Each row is a point on a tangle of strands that fork, close into loops and nearly touch. The rows are in no order.
Points whose rows are less than 36.5 apart are linked; no others are. Some points are linked to none.
J814: [  9  14 -16  39   2 -31  31  44 -23   1]
J267: [-31 -28  23 -57  19  26  -6 -53  38  -1]
J160: [ 19  21  -3 -23  30  34   1 -17   8 -15]
J797: [-26 -10   2  21 -22 -28  23  68   7  14]
J614: [ 20  20 -15  38   9 -27  38  56 -12  -9]
J916: [ 14   7  -7   8 -52   3 -58 -70 -40   1]
J839: [12 15 -8  2 22  8 21 13  6 -8]
J278: [-21 -23  -2  10 -16 -25   3 -20 -14  12]
J8: [-48 -28  20 -25 -21  -6   1  44  34  17]
J498: [-48 -34  21 -41  -2   2  -3 -36  36   5]
J827: [ 38  42 -18  19  19  13  16  22 -14 -21]
J49: [ 13   5 -23  34 -18 -28  -4  -5 -52  11]
J305: [  6 -19 -28  46 -31 -56  -4   5 -60  29]
J468: [-34 -15   8   6 -24 -17  16  64  19  21]
J810: [  9  14 -20  34  -2 -19  19  19 -25  -2]
J514: [-25 -29  -4  21 -27 -44   1  -7 -23  21]
J616: [ -7 -17  29 -51  49  37   0 -15  44  -5]
J947: [ 15  19   0  -6 -37  32 -54 -74 -10 -12]
J764: [ 11  16 -23  20 -16  -1 -11 -26 -38   0]
J362: [ 23  30   3  -8 -27  48 -53 -72   4 -15]
J109: [ 24  12   8  12 -62  10 -81 -92 -19  -6]
J485: [-39 -27  24 -31  -1   4   6  32  44  11]
J180: [-12 -13  -9  34 -15 -38  14  23 -18  14]
J178: [ -6 -13  28 -35  38  19  13  40  48  -6]
J137: [  9   9  -2 -27  26  31   0 -23  14 -11]
J949: [ 14  10 -27  43 -12 -27  13  17 -44   7]
J521: [-12  -8   8 -21  20  14  12  -9  23  -3]
J834: [ 17   6  15 -34  56  36   6   5  29 -17]
J556: [-37 -28  15 -26  -4  -3   4 -20  26   8]
J347: [-8  0  8 -3 20  2 22 45 29 -2]
J404: [-16  -5  -2  29 -15 -32  22  58   0   9]
J523: [ 20  29   0 -19 -11  49 -40 -62   4 -16]
J19: [-24 -16   1  19 -14 -27  14  18  -3  12]
J146: [ -2 -19 -18  50 -27 -57   5  16 -49  24]
J950: [-23 -20  29 -36  19  13   5  36  48   5]
J197: [ 11  -3 -23  35 -29 -33 -16 -17 -61  16]
J241: [-38 -21  11  -5 -21 -13  11  55  25  14]
J436: [  2   7 -17  21 -11  -8  -1 -18 -27   1]
J153: [-21 -11   9  -7   4  -7  20  32  27   7]
J62: [-25 -17   4   2  -6 -14  15  12  14   9]
J705: [  4  -4  24 -26  43  17  16  42  40 -10]
J995: [-13 -17 -14  41 -24 -52  14  31 -28  18]
J121: [ 29  20   5  -4  42   7  31  51  20 -21]
J620: [ 17  13 -13  13 -42   7 -50 -56 -36   1]
J95: [ 11 -14 -26  39 -34 -54 -11 -11 -67  26]
J739: [ 35  29  -3 -10  44  25  15  18   8 -21]
J105: [ 19  20   5   4 -49  28 -68 -85  -9  -9]
J379: [ 31  38 -25  30 -11   8  -9  -2 -34  -7]
J624: [ 34  25   2 -10  42  16  23  31  12 -20]
J953: [ 29  27 -16  25  19 -10  38  49  -8 -12]
J91: [-10  -9 -12  14 -12 -12   6 -18 -21   6]
J470: [ 11  -7  23 -44  58  39   1  -5  36 -15]
J589: [ -4  -4   9 -31  29  24   7 -21  23  -6]
J424: [-29 -20   8  -6  -5  -7  12  -8  16   7]
J575: [ 12  10 -18  17 -29   1 -30 -45 -43   2]
J522: [ 39  36 -17  19  23   0  29  35  -9 -21]
J767: [-20 -19  21 -54  36  34  -3 -33  40  -2]
J713: [-38 -40   1  18 -39 -46   0   4 -15  23]
J72: [ 42  35  -2 -14  42  42   4   9   7 -22]
J401: [ 32  33  -1 -23  33  49  -9 -11   9 -19]
J120: [ 11   3  16 -26  47  20  15  20  28 -13]
J447: [ 13   3  -1   7 -59   3 -71 -82 -36   1]
J35: [  4   0  14 -14  31   4  22  55  35  -6]
J119: [-42 -35  20 -54   7  17  -6 -58  38   0]

A tip is a point with one link. Name the tips that can be reached along the links from each point below, in the order of the rows.
J49 | J827, J404
J764 | J523, J713
J739 | J521, J121

A piece is all that can be reached along the links. How many separate loops has the piece of each point below (a circle has one, a figure eight two, a Y none), and how many tips (points with one link)?
J521 | loops 0, tips 2
J468 | loops 1, tips 2
J436 | loops 0, tips 2

Name the points in between on the shortest way along the links from the first point to the second, in order.
J91 / J575 | J436 J764
J468 / J705 | J241 J8 J485 J950 J178
J810 / J146 | J949 J49 J197 J95 J305
J739 / J589 | J72 J401 J160 J137
J436 / J713 | J91 J278 J514
J267 / J705 | J767 J616 J470 J834 J120
